Points, in no order, along strands that fork, close into loops and pass close to each other.
Points whose rows are less than 5.94 apart are linked; no others are. Some points are linked to none.
z_33: [ 0.19 -2.07  1.37  2.00  0.10  0.06 -1.10  0.39  2.54  2.70  0.66  2.77
 -3.18  1.11  1.17 -0.59 -0.58 -2.47 -6.46  0.14]
z_935: [ 0.32  0.67  2.36  1.64  4.19 -2.03  0.84 -2.55 -3.06 -0.38 -0.74 -3.10
 -2.07 -1.01  1.33 -1.16 -1.30 -0.94 -2.39  1.61]
z_889: [ 1.96 -0.61  0.68  1.51 -0.70  0.70  0.21  2.35  2.65 -1.32  0.60  1.10
 -4.58  2.87  0.82 -1.28  0.83  0.62 -0.78 -0.42]
z_791: [-0.34 -3.48  0.65  0.53 -5.19 -1.94  0.37  5.15  3.11  1.42 -0.96  3.65
 -3.32  2.19 -1.08  2.36  1.24  0.94 -2.57 -1.83]
z_455: [ 0.07  3.44  0.62  1.55  4.05  0.53 -1.35 -0.20 -1.55 -1.35  1.09 -2.53
 -4.32  0.88  1.16 -2.03 -2.38 -1.75  1.31  1.40]
z_145: [ 0.42  0.76 -0.65 -1.08 -1.12  3.59 -0.10 -2.21  0.28 -3.09 -0.72  1.75
  2.41  3.73 -3.98  1.88  3.49 -0.51 -0.71  3.29]
z_994: [-1.79  0.07 -0.32 -2.03  1.28  0.44 -0.77 -3.02 -2.88  1.67  0.71 -0.57
  4.18 -1.87 -2.53  3.69 -1.91 -0.88 -2.49 -0.35]
z_666: [-0.68  2.00  0.86  0.11  0.93  0.85 -2.11 -1.18 -1.57  0.93 -0.03  0.65
  5.50  0.27 -2.94 -0.95  1.56 -2.08 -2.12  3.17]
z_457: [ 1.06 -1.77  2.22  2.63 -0.04  0.67  4.32  1.25  3.03 -2.59 -0.98  0.91
 -5.49  3.20  2.37 -3.65  2.04  0.58 -0.02  0.63]
z_382: [-1.03  1.19 -0.90 -0.70  0.95  0.72 -3.01 -0.21 -0.80  1.83  2.59  0.40
  1.37 -0.09 -1.07  1.00 -1.68 -0.38  0.08 -0.09]
z_275: [-2.17  1.38 -2.44 -1.41  0.44  0.19  0.17  0.30 -1.51 -1.03  1.36 -1.06
  0.68  1.26  0.16  0.48  0.88  2.08  8.07 -0.43]
z_543: [-1.59  0.42  2.11  2.84  2.20 -1.10  0.79 -3.50 -2.13 -3.65 -1.68 -2.01
 -1.25  1.69  2.40 -1.55  0.90 -1.26  3.51  1.56]
z_530: [-0.11  1.31  0.90 -0.68  1.74 -1.21  0.74 -1.13 -2.61 -0.05 -2.21 -2.14
  5.86 -6.10  1.29 -2.49 -2.54  0.35  4.02 -2.34]
z_266: [-1.21 -2.55 -3.61 -2.27 -2.35 -0.39 -0.37  3.90  2.16  2.24  0.34  1.12
 -2.27 -0.63  1.13  4.41 -1.30  2.89 -0.91 -3.73]
z_330: [-1.24  1.18 -0.15  0.74  2.91  0.68 -3.08 -0.32 -0.56  2.12  2.00 -0.99
 -3.13 -0.41  0.64  0.54 -3.39 -1.78 -3.62  0.00]
z_727: [-0.41  0.26  1.12  2.09  2.44  0.94  1.94 -1.02  0.12 -2.46  0.07 -1.68
 -5.35  2.66  2.10 -1.52  1.16 -0.01  1.58  0.78]
z_481: [-3.85 -0.10  1.39  2.06  2.56 -0.61  2.26 -3.19 -2.20 -2.58 -0.97 -3.63
 -2.38  0.70  3.32 -0.42 -0.73 -0.70  4.19  0.06]
z_379: [ 3.21  0.45  0.89  0.32 -0.02  0.56  1.15 -3.09  1.44 -4.65 -1.52  1.99
  0.54  1.85  0.09 -3.05  1.35 -1.16  0.34  3.52]
z_852: [-1.28  1.45 -1.93 -1.76  2.03  0.48  0.55  0.21  0.03  0.30  1.92 -2.14
 -2.96 -1.26  1.80  0.89 -2.91  1.70  2.89 -2.96]
z_49: [ 3.23 -1.41  3.56  1.47 -1.26 -4.34 -0.32 -1.81  1.06  2.53  0.16  0.55
  1.85 -2.75  0.97 -2.14  1.66 -1.16 -1.84  1.44]
z_776: [ 0.81 -0.88  2.32 -0.35 -0.41 -3.07  0.77 -2.59 -1.48  1.08  0.05 -0.66
  4.29 -3.14  0.29 -1.22  1.48  0.58  2.05  0.16]
z_537: [-1.05  1.28 -3.89  1.82 -1.98  3.53 -5.45  3.72  0.01  0.45  0.84  0.06
 -3.18  1.03  0.51  2.25 -0.08 -0.04 -0.96 -1.06]
z_790: [ 1.58  0.03  0.28  0.89 -1.55  1.24 -2.30  0.33  2.86  0.12  0.54  4.04
 -0.28  1.88 -0.17 -1.17  0.42 -1.99 -2.22  1.22]
z_545: [-1.95  2.48  0.14 -0.91  4.24  0.61  1.82 -1.67 -3.23  0.00  0.71 -4.87
 -4.04 -2.07  0.17  1.88 -4.52 -1.95 -0.85 -0.49]
z_763: [ 0.44 -1.21 -1.40  1.27 -2.16  0.94  1.43  3.43 -0.04 -2.79 -0.64 -2.12
 -5.85  3.51  0.46  3.29  2.75  3.01  0.54 -1.47]
z_748: [-0.47  2.69 -0.34 -1.81  2.73 -0.29  2.42 -2.85 -3.47 -1.48 -2.33 -2.73
  2.93 -3.97  0.37  1.67 -4.28 -1.19  1.80 -3.33]
z_223: [ 0.38  2.77  0.33 -2.29  2.32 -0.36  2.67 -2.79 -2.37 -1.10 -3.36 -1.43
  4.79 -5.21  0.22  2.37 -2.77 -0.19  0.29 -4.50]
z_561: [-1.60  1.06 -3.02 -1.83 -0.43  2.27 -1.52  0.31 -1.39 -0.57  1.55 -2.83
 -3.51  0.58 -0.76  5.49 -1.05  1.18  1.07 -1.50]
z_83: [-0.69 -3.58  0.89 -1.49 -0.38 -3.02  6.10 -0.76  2.37  1.59  0.67  0.26
 -2.05 -0.82  2.99  0.58  0.28  2.59  0.20 -3.26]
z_335: [ 2.04  2.31  1.33 -0.07  0.00  0.59 -0.88 -1.48  0.54 -1.34 -3.28  0.59
  6.33 -0.85 -2.45 -4.60  1.88 -1.93 -2.21  6.20]
z_534: [ 1.39  2.17  2.39  0.54 -0.07 -0.81 -0.65 -0.69 -0.15  0.16 -1.98 -0.34
  6.54 -1.24 -2.35 -4.54  3.52 -1.67 -0.28  4.71]
z_347: [ 2.42  1.12 -2.06  0.85 -2.06  3.19 -0.99  1.65  1.46 -5.11 -0.81 -0.14
 -3.69  3.58 -0.27  0.80  1.69  1.21  1.74  0.64]
z_873: [ 0.47 -2.05  1.08  2.52 -1.70  1.45 -0.29  3.53  3.99  1.11 -0.63  3.13
 -4.78  1.77  0.87 -1.49 -0.58 -1.18 -5.55 -0.54]
z_550: [ 1.34  1.03  2.26  1.12  2.92 -2.80 -1.82 -1.19 -3.73  0.54 -1.05 -2.28
  2.44 -3.07  0.44 -2.29 -1.97 -0.95 -0.37  1.26]
z_498: [-1.69  1.45 -0.56 -2.08  1.56  0.10  1.42 -2.31 -3.82 -0.40  0.20 -2.21
  4.51 -1.56 -2.44  1.93 -1.28  0.41  2.51 -0.70]
z_721: [-1.08  0.83 -1.39 -0.16  1.48  1.22 -2.86  0.57  0.14  2.02  2.54 -0.81
 -2.68 -0.38  0.54  1.31 -2.92 -0.08 -1.24 -1.31]
z_607: [ 1.50  0.54  2.64  1.09  1.09 -1.91 -0.19 -2.50 -2.68 -1.11 -0.97 -0.81
  3.69 -0.80 -0.41 -2.21  2.12 -0.91  1.44  2.14]
z_70: [ 0.62  0.55  1.47  0.76  2.80 -1.04 -0.16 -2.42 -1.65 -0.73  0.94 -1.50
 -1.80  0.74  0.20  0.12 -0.59 -0.92 -1.49  0.84]
z_227: [-1.01  2.05 -0.30 -1.02  1.16  1.47 -0.09 -1.92 -3.11 -1.70  0.69 -1.10
  2.54  2.21 -3.80  2.34  1.53 -0.46  1.86  2.10]
z_27: [-0.02  2.60 -1.03 -0.47  0.45  2.68 -0.91 -1.13 -1.71 -3.45  0.23 -0.64
 -0.12  3.19 -2.71  1.52  2.04 -0.18  3.57  2.02]
z_570: [-1.05 -0.74 -3.06 -3.27 -1.04 -0.32 -0.42  1.81  2.90  3.22  1.47  2.26
  0.44 -1.91  1.59  2.79 -2.24  2.10  0.06 -3.53]
z_685: [ 0.90 -0.50 -0.47  0.73 -0.69  1.92  1.13  0.19  0.09 -3.76 -0.52 -1.32
 -5.02  4.01 -0.06  2.55  2.53  1.37  1.08 -0.32]
z_837: [-2.25 -0.54 -2.73 -0.73 -2.58  0.38 -3.22  3.17  2.15  5.18  2.32  3.91
  1.54 -0.57 -0.07 -0.43 -0.01 -0.17  0.78 -1.03]
z_586: [ 1.64 -0.01 -1.65  2.82 -3.93  2.61 -1.44  5.86  3.31 -3.31 -1.39  0.83
 -4.74  1.90  1.26 -0.76 -0.02  1.10 -2.50 -1.14]
z_417: [ 0.25  1.23  0.77  1.33  1.76  0.05  0.13 -2.02 -0.75 -3.12  0.06 -0.85
 -2.53  2.64  1.06 -1.40  1.08 -0.70  2.87  1.21]
z_72: [ 0.23  1.51  0.65  0.18  2.08 -0.26 -1.85 -1.84 -2.17 -0.19  1.29 -0.41
  0.99  0.59 -1.12  0.47 -0.62 -1.32 -0.27  1.54]
z_923: [ 0.61  1.53  0.72 -2.14  2.62 -0.80  1.43 -2.76 -1.22  0.60 -1.51 -1.47
  3.15 -5.73  0.91  1.82 -3.91 -0.37 -3.08 -3.60]
z_46: [-1.59  1.48 -0.49 -0.86  0.40  2.67 -0.79 -2.16 -1.92 -1.06 -0.31  0.15
  3.76  2.76 -5.00  2.56  2.73 -1.41 -1.39  3.12]
z_933: [-0.58 -0.95  1.13 -0.41  0.80 -1.58  1.39 -3.51 -2.06 -1.59  0.40 -1.01
  0.85  1.09  0.09  1.27  1.54  0.76  2.50 -0.05]
z_667: [-0.12  0.35  0.51 -2.20  1.58 -0.54  0.13 -2.91 -2.77  1.02 -0.75 -1.30
  5.13 -4.60 -1.24  2.65 -2.93 -0.20 -2.50 -1.77]
z_75: [-0.66 -2.38  1.48  0.86  1.29 -0.66 -0.68 -0.84  1.45  3.59  1.73  1.09
 -2.38 -0.32  1.31  0.69 -1.34 -1.44 -6.44 -0.92]
z_205: [ 1.50 -2.29  3.24  2.31 -0.12 -1.74  4.37  0.78  2.85 -0.19  0.39  1.20
 -4.15  2.41  1.77 -3.04  1.87  0.01 -1.39 -0.01]
z_558: [ 0.84 -1.70  3.37  0.37  3.27 -2.69  1.03 -2.76 -4.11  0.24 -4.12 -4.31
  0.84 -5.06  1.60 -0.52 -2.13 -0.05 -1.72 -0.40]
z_48: [-0.58 -2.69 -0.17  2.72 -4.77  1.80 -1.77  4.29  3.12  0.20 -2.56  4.61
 -4.47  1.16  0.17 -0.35  0.33 -1.45 -5.04 -1.91]
z_488: [-0.32  1.54  0.89 -0.63  1.75 -0.74 -2.10 -0.25 -3.07  2.85  0.13 -1.28
  6.75 -4.08 -1.65 -1.61 -2.03 -0.98 -0.62  0.71]
z_209: [-1.70 -1.81 -4.02 -2.06 -3.36  1.33 -1.25  3.03  0.31  0.96  0.34  1.03
  0.80  2.01 -1.94  5.37  2.80  2.84  1.30 -0.73]
z_459: [ 0.89 -3.02  2.78  0.88 -0.20 -2.19  3.43  0.15  1.84  1.36  1.44  0.47
 -3.44  1.28  1.56 -0.87  1.35  0.47 -2.22 -0.87]
z_713: [-2.78 -1.19 -3.71 -3.53 -1.79  0.66 -0.54  1.13  2.01  4.30  1.33  2.87
  3.14 -1.23 -0.53  3.13 -0.30  1.30  0.18 -2.07]
z_723: [ 0.20 -2.37  2.47  0.88  1.89 -1.88  3.43 -1.98  0.50  1.37  1.67 -1.40
 -2.66  0.04  1.80 -0.12  0.71  0.79 -3.11 -0.72]
z_642: [-0.98 -1.28 -3.38 -2.80 -1.28  1.27  0.33  0.73 -0.34 -0.43  0.59 -1.96
 -2.98  0.80 -0.53  6.57  0.05  2.88  0.48 -2.56]
z_460: [ 0.02  1.64  0.14  1.38  2.40 -0.94 -0.82  0.85  0.53  0.30  2.49 -1.04
 -3.04  0.30  2.86 -3.61 -1.50  0.42  3.34 -0.82]
z_256: [ 2.30 -0.72  0.33  0.85 -3.84  0.53 -0.58  1.29  4.57  0.03  0.05  5.13
  0.45  1.77 -0.83 -2.05  0.60 -1.94 -1.20  1.42]
z_111: [ 2.07 -1.20  0.04  1.46 -4.85  0.65 -1.16  4.11  4.87 -0.56 -0.72  4.83
 -2.08  2.03 -0.47 -1.93 -0.16 -0.88 -1.26  0.02]
z_565: [-0.13  1.01  0.84 -0.36  1.55 -2.93  0.19 -1.10 -0.88  1.09  0.48 -0.96
  3.42 -4.62  2.67 -3.44 -2.24  0.56  4.05 -1.79]
z_944: [-3.20  0.27 -0.14  0.57  2.41 -0.18  2.28 -1.67 -0.87 -1.30  0.52 -3.20
 -3.49  0.00  3.21 -0.39 -1.45  0.62  4.25 -1.55]
z_702: [-0.05 -0.84 -0.52 -0.27  0.05 -0.69 -0.99  1.69  1.69  2.50  2.94  0.47
 -2.40  0.35  1.66 -0.02 -1.42  1.11 -0.17 -2.03]
z_836: [ 3.15 -0.01 -0.03  0.81  0.64  2.00 -0.45 -0.43  3.65 -3.23 -1.07  1.94
 -3.26  1.77  0.76 -3.25 -2.01 -1.46 -3.61  2.90]
z_738: [-0.19  1.90  0.35  0.40  2.23 -1.94 -1.44 -0.16 -0.66  0.89  2.42 -0.77
  0.62 -1.59  2.34 -3.72 -2.06  0.27  3.92 -0.87]
z_264: [-0.57 -0.45 -0.33  1.37  1.30  0.45  1.61  1.78  0.62 -0.46  1.50 -1.99
 -5.83  1.57  2.32 -0.73  0.23  1.89  1.74 -1.26]
z_466: [ 1.42 -0.50  0.43  2.89 -0.97  2.10  2.28  5.37  2.60 -2.42 -0.52 -0.07
 -6.57  2.51  1.36 -2.24  1.06  2.01 -1.03 -0.42]
z_143: [ 0.31 -2.66 -0.29 -2.63 -2.77 -3.65  2.79 -0.62  2.09  3.05  1.64  2.17
  2.50 -0.85  0.07  1.96  1.11  1.44  1.16 -1.39]
z_524: [ 3.51 -0.28  3.68  1.03 -1.63 -2.79 -0.69 -2.15  0.32  1.59 -1.51  1.00
  4.50 -2.38 -0.97 -2.37  3.53 -1.69 -1.62  3.67]
z_816: [-1.83 -0.80 -3.89  2.03 -3.16  4.41 -5.13  2.47  0.64  1.57 -1.54  5.51
 -1.51  0.31 -0.41 -0.97  1.77 -2.28 -2.37 -1.21]
z_610: [-1.56 -1.71 -1.75 -2.58 -2.32  0.35  0.28 -0.14  0.45  2.05  1.55  1.75
  2.27  2.06 -2.50  4.30  2.63  1.56 -0.06 -0.23]
z_566: [ 2.15 -1.28  3.11  1.55  0.16 -3.72 -0.75 -1.00  1.49  3.35  1.49  0.60
  0.24 -2.22  2.06 -2.47 -0.33 -1.50 -3.81  0.64]
z_315: [-2.53 -0.31 -3.21  0.92 -2.31  2.87 -5.10  2.86  0.69  3.60  0.96  3.95
  0.07  0.17 -0.30 -0.10  0.79 -1.38 -0.77 -1.04]
z_116: [ 0.78 -2.60  3.64  0.12  1.83 -2.34  0.28 -2.49 -4.15 -0.14 -5.47 -3.70
  2.61 -5.58  1.51 -0.98 -1.31 -0.02  1.19 -0.65]
z_563: [-0.87  1.96 -1.57  0.19  0.09  1.16 -0.79 -0.29 -1.39 -2.78  0.76 -1.00
 -1.69  2.80 -0.33  0.72  1.63  1.01  6.33  0.66]
z_131: [ 0.06 -1.24 -3.57 -0.14 -2.81 -0.17 -0.54  4.56  0.11 -1.23  0.17 -1.09
 -3.30  2.22  0.37  3.98  1.66  3.51  1.77 -1.80]
z_538: [ 2.30  0.23  1.04  1.95  1.25  1.32  0.10  1.33  3.03 -1.47  0.42  0.67
 -4.77  2.19  1.58 -2.88 -0.33 -0.72 -2.40  1.13]
z_292: [-0.05 -2.58  1.24 -0.85 -1.73 -2.31 -0.08 -2.56  0.52  4.08  1.34  1.94
  3.48 -2.37 -0.23  1.86  0.21 -0.76 -3.47 -0.40]
z_957: [-0.89 -1.40 -3.58 -4.13 -0.41 -0.10  2.39  0.21  0.45 -0.63 -0.10 -0.40
 -1.30  0.09  0.42  5.65 -0.02  3.71  2.67 -3.16]
z_834: [ 2.11 -0.99 -0.45  1.98 -4.69  1.69 -1.22  5.54  4.57 -2.44 -1.72  3.16
 -3.78  1.67  0.38 -2.36 -0.89  0.07 -2.30 -0.55]
z_84: [-0.18  1.32  0.99 -0.95  1.59 -1.25 -0.16 -0.52 -3.00  1.30 -0.48 -2.05
  6.59 -4.35 -1.15 -2.34 -1.31  0.35  2.62 -0.23]
z_348: [ 1.45  2.50  0.23  0.30  0.85  1.46 -2.30 -1.75 -0.06 -1.27 -1.75  2.14
  4.01  0.38 -1.78 -2.50  0.29 -2.59 -2.84  4.95]
z_817: [ 0.97 -0.65 -0.75  1.08 -1.62  1.65 -2.57  1.97  2.27  0.00  0.80  2.61
 -2.29  2.44 -0.04  0.33  0.77 -0.56 -1.67 -0.26]
z_183: [ 0.98  0.58 -2.63 -0.55 -2.85  2.35 -0.60  2.48  0.77 -2.85 -0.12  1.01
 -0.14  4.09 -2.00  2.02  4.20  2.18  3.50  0.95]
z_90: [ 1.94 -0.11 -0.76 -0.96 -2.66  2.82  0.62 -0.88  2.26 -3.66 -0.77  2.73
  1.45  3.47 -2.82  0.15  3.46  0.07  0.40  2.85]
z_755: [-0.92 -0.60 -1.85 -3.49 -0.17 -0.06  1.11 -1.07  0.00  0.69  1.42  0.31
  0.83 -0.35 -0.33  3.91 -0.51  2.36  1.45 -2.46]
z_747: [ 0.43 -0.85 -0.08  2.91 -2.20  1.54  0.65  6.79  2.32 -0.15 -0.08  0.18
 -6.04  1.85  1.07 -0.49  0.44  2.33 -2.64 -1.54]
z_493: [-1.80 -2.29 -4.08 -1.70 -3.09  0.75 -2.07  3.37  0.55  2.00  0.32  1.16
 -0.93  0.69 -0.13  5.27  0.36  2.31 -0.63 -2.53]
z_352: [ 2.62 -0.60  0.70  1.49 -0.87  0.65  1.88 -0.17  3.42 -4.55 -0.94  1.65
 -3.55  3.00  1.57 -4.03  0.93 -0.19  1.79  1.12]
z_97: [ 1.91  0.74 -2.04  0.00 -2.41  3.76 -1.47  1.41  1.76 -3.53 -0.51  1.51
 -0.74  3.44 -1.84  0.94  2.25  0.51  1.03  1.57]
z_248: [-1.97  2.68 -2.91 -2.19  0.75  2.59 -1.33  0.76 -1.28  0.27  1.61 -3.53
 -4.07 -1.70 -0.32  4.46 -3.62 -0.23  0.96 -1.79]
z_265: [ 0.17 -4.12  2.17  0.20 -1.51 -3.83  5.19  0.48  2.26  1.43  0.75  0.86
 -3.19  1.53  1.58  0.03  1.58  1.56  0.16 -1.81]
z_689: [ 1.33 -1.95  3.15 -0.63  0.87 -2.07 -0.26 -1.41 -4.31  1.08 -4.29 -2.86
  5.33 -5.76 -0.95 -1.54 -0.22  0.01  1.84  0.30]
z_245: [-1.19  2.92 -1.15 -2.36  2.53  0.42  1.12 -2.13 -2.74 -0.48  0.10 -2.36
  1.15 -3.14 -0.73  2.74 -5.06 -0.90  0.94 -2.74]
z_192: [ 1.71 -2.90  1.53  0.06 -3.92 -2.86  2.94  1.17  2.75 -0.35 -0.04  3.15
 -1.77  3.56 -0.67  0.61  3.06  0.47  1.32 -0.26]
z_851: [-2.26  0.89 -0.25 -1.51  1.35 -0.72  2.41 -3.03 -3.82 -1.62 -0.92 -2.00
  4.18 -2.15 -0.11  1.05 -1.35  0.53  4.97 -1.35]
z_241: [-0.16 -2.42  1.95 -0.33  2.24 -1.05  2.49 -2.94 -0.64  1.41  1.21 -1.84
 -2.32 -0.24  0.52  2.42 -0.27  0.20 -5.48 -0.20]
z_898: [ 3.47  0.13 -0.14  0.24 -1.14  1.67  0.33 -0.69  3.23 -4.38 -0.83  2.60
 -1.21  2.83  0.26 -3.19  0.60 -0.48  1.26  2.37]
z_965: [-0.77  1.15  0.77  0.44  4.40 -0.18 -0.26 -0.75 -1.14  1.98  1.98 -2.71
 -3.29 -1.92  1.28 -0.34 -3.78 -0.93 -3.46 -0.12]
z_370: [-1.85  1.49 -0.39 -1.44 -1.60 -1.10  0.97  1.14  2.02  3.25  2.08  0.19
  6.16  0.56 -2.58 -2.74  3.72  0.36  2.47  1.94]
z_901: [ 1.06 -0.94 -2.61 -0.18 -4.00  0.46 -0.86  4.61  1.12 -1.54 -0.22  1.26
 -1.52  3.36 -0.68  2.30  3.10  2.62  2.19 -0.60]
z_428: [-1.78 -1.65 -1.21 -4.02 -1.86 -0.64  2.33 -2.05  0.27  2.20  1.14  1.23
  4.95 -0.06 -2.25  3.72  2.31  1.83  0.31 -0.59]
z_171: [ 2.37  3.74  0.63  0.99  2.24  0.45 -1.98 -1.37 -1.77 -2.77 -2.13  0.65
  3.63  0.07 -1.15 -3.87 -0.56 -2.06 -0.28  4.97]
z_3: [-1.51  0.19  1.17  1.05  4.93  0.84  3.37 -0.81 -1.11  1.78  1.78 -3.37
 -4.50 -1.99  1.99 -0.74 -2.58  0.39 -2.42  0.06]
z_118: [-0.03 -1.81  1.95  1.02  2.12 -0.94 -0.14 -2.62 -0.29  1.87  0.63 -0.17
 -2.22  0.40  0.30  1.68 -0.38 -1.33 -7.03  0.96]
z_442: [ 2.08  0.70  2.01  1.99  2.37 -1.08 -0.23 -0.18  1.66 -0.43  1.17  0.27
 -2.59  0.94  2.20 -3.59 -0.30 -0.82 -1.63  1.43]
z_327: [-2.13  1.74 -0.93 -2.02  1.52  0.95 -0.02 -1.89 -4.38  0.57  0.58 -1.85
  4.52 -1.31 -3.80  3.31 -2.26 -1.11 -0.21  0.05]
z_549: [-0.56 -2.13  0.31  2.12 -5.02 -0.53  0.32  7.32  2.95  0.02 -1.45  2.11
 -5.05  1.63  0.22  0.68  0.88  1.93 -3.69 -2.15]
z_976: [-1.32 -0.93  1.35 -0.77  3.32 -0.94  4.19 -3.79 -1.76 -0.35 -0.03 -3.60
 -1.55 -2.47  1.37  1.82 -1.88  0.57 -1.86 -1.57]
z_100: [ 0.34  3.13  0.95  2.10  2.71 -0.38 -0.82 -0.60 -5.15 -2.12 -2.65 -2.22
  4.44 -0.11 -1.79 -3.77 -0.29 -2.35  3.59  3.59]
z_848: [ 0.65  0.83 -0.35  1.29  0.82 -0.22 -0.73  1.99  1.29 -0.61  1.88 -0.41
 -3.94  2.02  2.24 -2.19  0.23  1.19  3.71 -0.85]
z_334: [-1.63 -0.20 -1.30 -3.67 -0.38 -0.35  1.23 -1.66 -0.17  1.96  1.42  0.70
  5.02 -1.72 -1.12  2.75 -0.24  1.55  0.57 -1.38]
z_703: [-0.93 -2.00 -2.52  2.63 -4.44  3.05 -4.03  3.29  1.60  0.65 -2.40  5.43
 -3.37  0.33  0.00 -0.72  0.92 -1.98 -3.95 -2.11]
z_845: [-2.65  1.03 -0.63 -1.13 -0.25  1.20 -1.31 -0.24 -0.19  2.42  1.63  0.76
  5.47  0.95 -3.38 -0.16  2.18 -0.71 -0.72  1.76]
z_777: [ 0.31 -2.21  0.46 -1.91 -0.83 -3.01  2.68 -1.08  1.78  2.16  1.94  0.77
  0.02 -1.05  1.59  1.21 -0.40  1.68 -0.22 -2.55]
z_978: [ 0.57  4.31  0.11  1.01  2.43  0.88 -2.45 -0.51 -2.68 -1.62 -0.23 -0.41
  3.45  0.64 -2.34 -2.75 -0.64 -2.13  1.40  3.76]
z_531: [-1.49  1.37  0.17 -0.59  0.17 -0.60 -2.16  0.36 -0.35  4.28  1.78  0.55
  6.43 -2.87 -1.22 -2.00 -0.30 -0.97 -0.49  0.96]
z_289: [-2.27  0.13 -1.31 -1.00  0.86 -0.88  1.36 -1.46 -1.01 -1.23  0.86 -1.38
 -1.13  0.50  2.25  0.76 -0.55  1.70  6.31 -1.73]
z_975: [-0.01 -2.48 -0.44  0.40 -4.96 -1.24 -0.99  3.93  3.13  2.53  0.45  4.40
 -1.40  1.96 -0.81  1.33  1.18  0.19 -0.94 -1.05]
z_997: [ 0.40 -1.67 -0.59  0.01 -2.15 -0.94 -1.07  3.10  2.35  2.29  1.80  2.56
 -2.11  1.79  0.44  0.91  0.25  0.63 -0.61 -1.44]
z_753: [-0.88  0.38  0.72 -0.37  2.00 -0.98  2.26 -3.08 -5.61 -1.81 -3.15 -3.97
  3.53 -3.22 -0.42  1.35 -2.82 -1.35  2.59 -1.17]
z_893: [ 2.53  0.78  2.29  1.80  1.45 -2.14 -2.19 -1.14  0.82  0.69  0.45  1.15
  0.45 -0.65  1.60 -3.30 -0.13 -2.04 -2.88  2.46]
z_995: [ 3.00  0.05 -1.75  0.57 -1.52  3.98 -2.39  1.31  3.82 -4.00 -0.94  1.83
 -3.13  1.59  0.43 -2.57 -2.34 -0.86 -1.98  2.39]
z_980: [ 2.24  0.89  1.82  1.07  1.03 -1.03 -0.02 -2.88 -1.04 -3.22 -1.00  0.58
  1.86  1.40 -0.10 -2.23  1.99 -1.07  0.93  3.04]
z_828: [-0.08 -0.96  0.95 -2.16 -1.47 -2.76  2.28 -2.18 -0.77  1.99  0.20 -0.30
  6.04 -3.48 -0.55  0.13  1.84  1.36  2.14 -0.41]
z_398: [-0.49  2.21  1.51 -0.18 -0.96 -0.93  0.16  0.21  0.75  1.75  0.13 -0.94
  6.97 -0.69 -2.60 -4.56  4.18 -0.77  1.20  3.26]
z_966: [-1.44  0.36 -1.19 -1.20 -1.50 -0.55 -1.75  1.23  1.87  5.05  3.02  2.44
  4.39 -1.32 -0.56 -1.22  0.14 -0.36  0.77  0.15]
z_93: [-3.74  0.68 -1.79 -2.23 -1.97  0.73 -0.10  1.38  2.32  3.60  1.28  0.78
  5.17  1.95 -3.31 -0.50  4.14  0.07  0.45  1.28]
z_142: [-0.41  0.53  1.39  2.20  2.04 -0.89 -0.33 -0.35 -6.57 -1.31 -4.68 -3.96
  5.40 -1.92 -0.89 -2.82 -0.50 -1.84  4.81  2.13]
z_859: [-0.32 -1.73  0.12 -2.25 -1.82 -3.37  3.44 -1.94  0.59  1.27  0.83  0.83
  3.78 -1.32  0.84  0.63  2.04  1.85  4.12 -1.10]
z_871: [-0.08 -1.19  2.06  0.30  1.25 -0.89  0.38 -1.24 -5.60 -0.37 -4.73 -3.66
  6.12 -4.24 -0.77 -1.74 -0.55 -0.60  3.84  0.16]
z_284: [ 0.15 -0.96  3.50  1.64  4.36 -2.61  1.86 -2.81 -3.88  0.41 -2.66 -4.51
 -1.31 -3.36  2.23 -1.54 -1.47 -0.19 -3.09  0.91]
z_698: [ 2.49  0.63 -1.95  1.98 -2.05  4.27 -1.86  3.46  3.30 -4.12 -1.06  0.22
 -5.02  1.88  0.98 -1.32 -1.12  0.09 -2.08  0.67]
z_868: [ 0.61  2.45 -0.85  0.96  1.46  2.68 -3.74 -0.65  0.02 -1.36 -0.01  1.01
 -1.83  1.91 -0.87  0.36 -1.29 -2.27 -2.43  2.16]
z_376: [-1.87  3.39 -2.21 -2.94  2.31  2.06 -0.21 -0.75 -1.16  0.25  1.14 -2.21
 -1.49 -2.80 -0.24  3.72 -5.33 -0.69  0.24 -2.99]

A fork is a point with three links, a tip a point with one. Leave the first point through the second and follow the links. Name the first fork or tip that comes.
z_143; z_859: z_459
z_978; z_100: z_721
z_530; z_565: z_97
z_923; z_667: z_748
z_376; z_248: z_713
z_558; z_116: z_348

How many points has the smallest loop of links through each point below? Write 0 if it is on no loop.
z_763: 7
z_995: 8
z_607: 15
z_753: 9
z_834: 9
z_723: 0
z_428: 0
